Each row is a point on a tangle of strands that fork, close into loops and nearly touch. The rows are in no order.
In the rows, zero is written as 128.
Two points are linked if the straight distance between their rows is under 37.6. Some points are linked to none.
k105: [156 145 193 110 108 184 152  94 118 133  95]
k838: [111  73  86  80 125 166 101 158 141 151 164]
k87: [141  83  37 112 137 131 103 168 135 133 183]
k725: [123 147 205 110 105 174 108  99  99 151 104]
k741: [131 105  80 126 146 112  91 153 144 110 145]
k163: [127 129 188  95 115 162 109 113 126 141 104]
k924: [114 123 115 134 144 101 109 129 136 102 126]
k333: [140 179 137 174 119  90 164 110 138 108 113]
k642: [114  67  70  80 126 168 107 161 133 153 177]
k29: [108 114 153 109 140 132 109 125 120 121 116]
k616: [129  88  77 104 133 135 103 158 158 128 157]
k668: [141 108 120 100 121 136 129 137 184 126 132]
k352: [159 137 186  98 107 182 137 104 135 137  96]
k875: [116 199 122 204 111  67 167 122 117 132 115]
k700: [106 124 172 112 133 133 118 114 111 124 106]
k133: [122 181 136 207 122  75 189 112 110 145 123]
k173: [114  73  90  78 143 172  72 161 108 157 162]
k803: [161 134 167 108 118 152 155 107 154 117 103]
k772: [112 154 209 141 103 169 144  87  66 172 108]
k842: [100 119 141 132 146 104 122 120 113 108 119]
k831: [156 130 137 113 120 132 142 126 183 116 117]
k73: [124 155 208 121 101 174 123  91  89 156 105]
k836: [125  77  77  99 150 143  84 161 119 131 158]
k147: [148  72  51 105 167 135  81 166  87 132 174]
k384: [ 92 123 129 147 150  93 119 120 101 103 124]
k297: [126 159 209 130 102 180 139  86  75 163 105]
k869: [137 150 129 145 130  99 136 124 158 101 116]
k366: [119 142 195 127 123 146 157  92  91 139 103]
k237: [106 142 153 156 138  92 157 104 108 117 117]
k969: [121  69  54  92 126 155 115 161 138 144 187]
k646: [134 155 154 151 130 104 163 104 132 106 114]
k246: [105 129  99 156 149  85 103 134 112  97 133]
k60: [124  89 118  90 130 149 110 148 161 136 138]
k329: [109 106 139 103 140 134 101 133 130 120 120]
k850: [146 235 121 210  90  90 187 125 119 144 100]
k213: [106 145 205 143 111 160 160  90  65 171 106]
k124: [158 132 157 109 121 143 149 114 165 116 107]
k41: [160 151 147 133 122 120 154 117 167 106 112]
k86: [102 119 110 148 155  90 104 132 103  98 131]
k753: [146 137 119 132 127 109 129 130 175 107 121]
k846: [108 128 166 125 134 119 136 108 113 120 108]
k816: [109 162 137 180 132  78 161 109 118 119 122]
k732: [118 175 139 198 124  76 182 109 113 131 123]
k288: [157 127 176  92 111 175 138 111 148 135 101]
k256: [143  79  54 111 164 131  83 165 102 127 169]
k666: [136 114  96 119 126 122 117 146 178 116 142]
k614: [119 133  98 153 142  89 101 139 131  97 133]
k28: [109 135 161 136 134 109 147 106 114 115 112]
k551: [122  97 131  87 126 151 109 139 158 136 129]
k208: [109  79 106  80 136 170  74 158 119 151 150]
k112: [127  67  69  91 155 154  82 164 101 139 168]
k742: [136  71  38  96 135 153 116 164 118 147 198]
k250: [155 230 122 195  92  96 172 123 133 125  99]
k601: [144  80  25 110 133 138 110 169 121 142 199]
k760: [101  92 125  94 149 148  70 145 102 131 132]
k444: [115  98 115 107 143 131  98 141 137 115 131]
k743: [140 125 114 125 127 115 121 136 174 110 127]
k263: [125 203 121 197 109  76 159 122 127 121 113]
k515: [146 109 140  92 117 148 131 130 175 132 123]
k540: [136  85  60 116 160 122  81 162 112 116 164]
k475: [136 218 124 211 100  82 185 122 118 142 109]
k85: [160 140 131 124 121 120 144 126 182 111 115]
k651: [112 119 131 126 148 108 115 128 131 104 121]
k364: [112  79 103  78 129 169  91 156 139 151 150]
k136: [145 214 125 190 101  89 167 120 136 119 108]
k735: [138  68  64  90 164 152  79 164  84 142 171]
k847: [150 153 158 139 126 119 166 103 144 104 107]
k187: [138 167 151 168 128  99 179 101 128 112 114]
k68: [149 170 138 157 122  98 152 116 155 103 113]
k516: [110 143 197 143 123 146 172  90  74 157 105]
k272: [137 129 174  97 122 155 131 109 135 129 102]
k8: [107 188 119 217 116  63 175 123 110 150 122]
k312: [125  88  94  98 133 141 106 152 159 130 148]
k723: [123 137 194 103 112 165 112 107 110 144 104]
k977: [104 150 137 170 136  80 150 111 113 113 120]
k752: [132  85  61 110 141 131  99 163 145 126 165]
k951: [125 137 196 113 117 155 137 100 101 136 101]
k405: [136 200 132 209 109  83 198 116 115 143 113]
k809: [135 100  96 107 116 133 124 148 190 128 147]
k238: [129 101 144  86 117 160 115 134 164 141 122]
k586: [131  99  69 128 153 113  85 155 127 109 155]
k563: [121 101  98 116 147 119  97 149 142 110 140]
k508: [143 147 196 115 111 170 155  92 103 135  94]

A fork is a point with three links, a tip a point with one. Leave the first point through the second and follow the links. Name the first fork or tip that comes.
k846 / k28 => k133
k803 / k124 => k85
k297 / k73 => k723
k187 / k333 => k753
k256 / k147 => k836
k742 / k969 => k173
k213 / k516 => k951

Name the points in between on the shortest way along the links from the first point to the second, in order.
k213 / k352 => k516, k366, k951, k508, k105
k616 / k238 => k312, k60, k551
k475 / k263 => k850, k250, k136
k666 / k333 => k743, k753, k869, k68
k237 / k263 => k977, k816, k732, k133, k8, k875
k753 / k847 => k85, k41
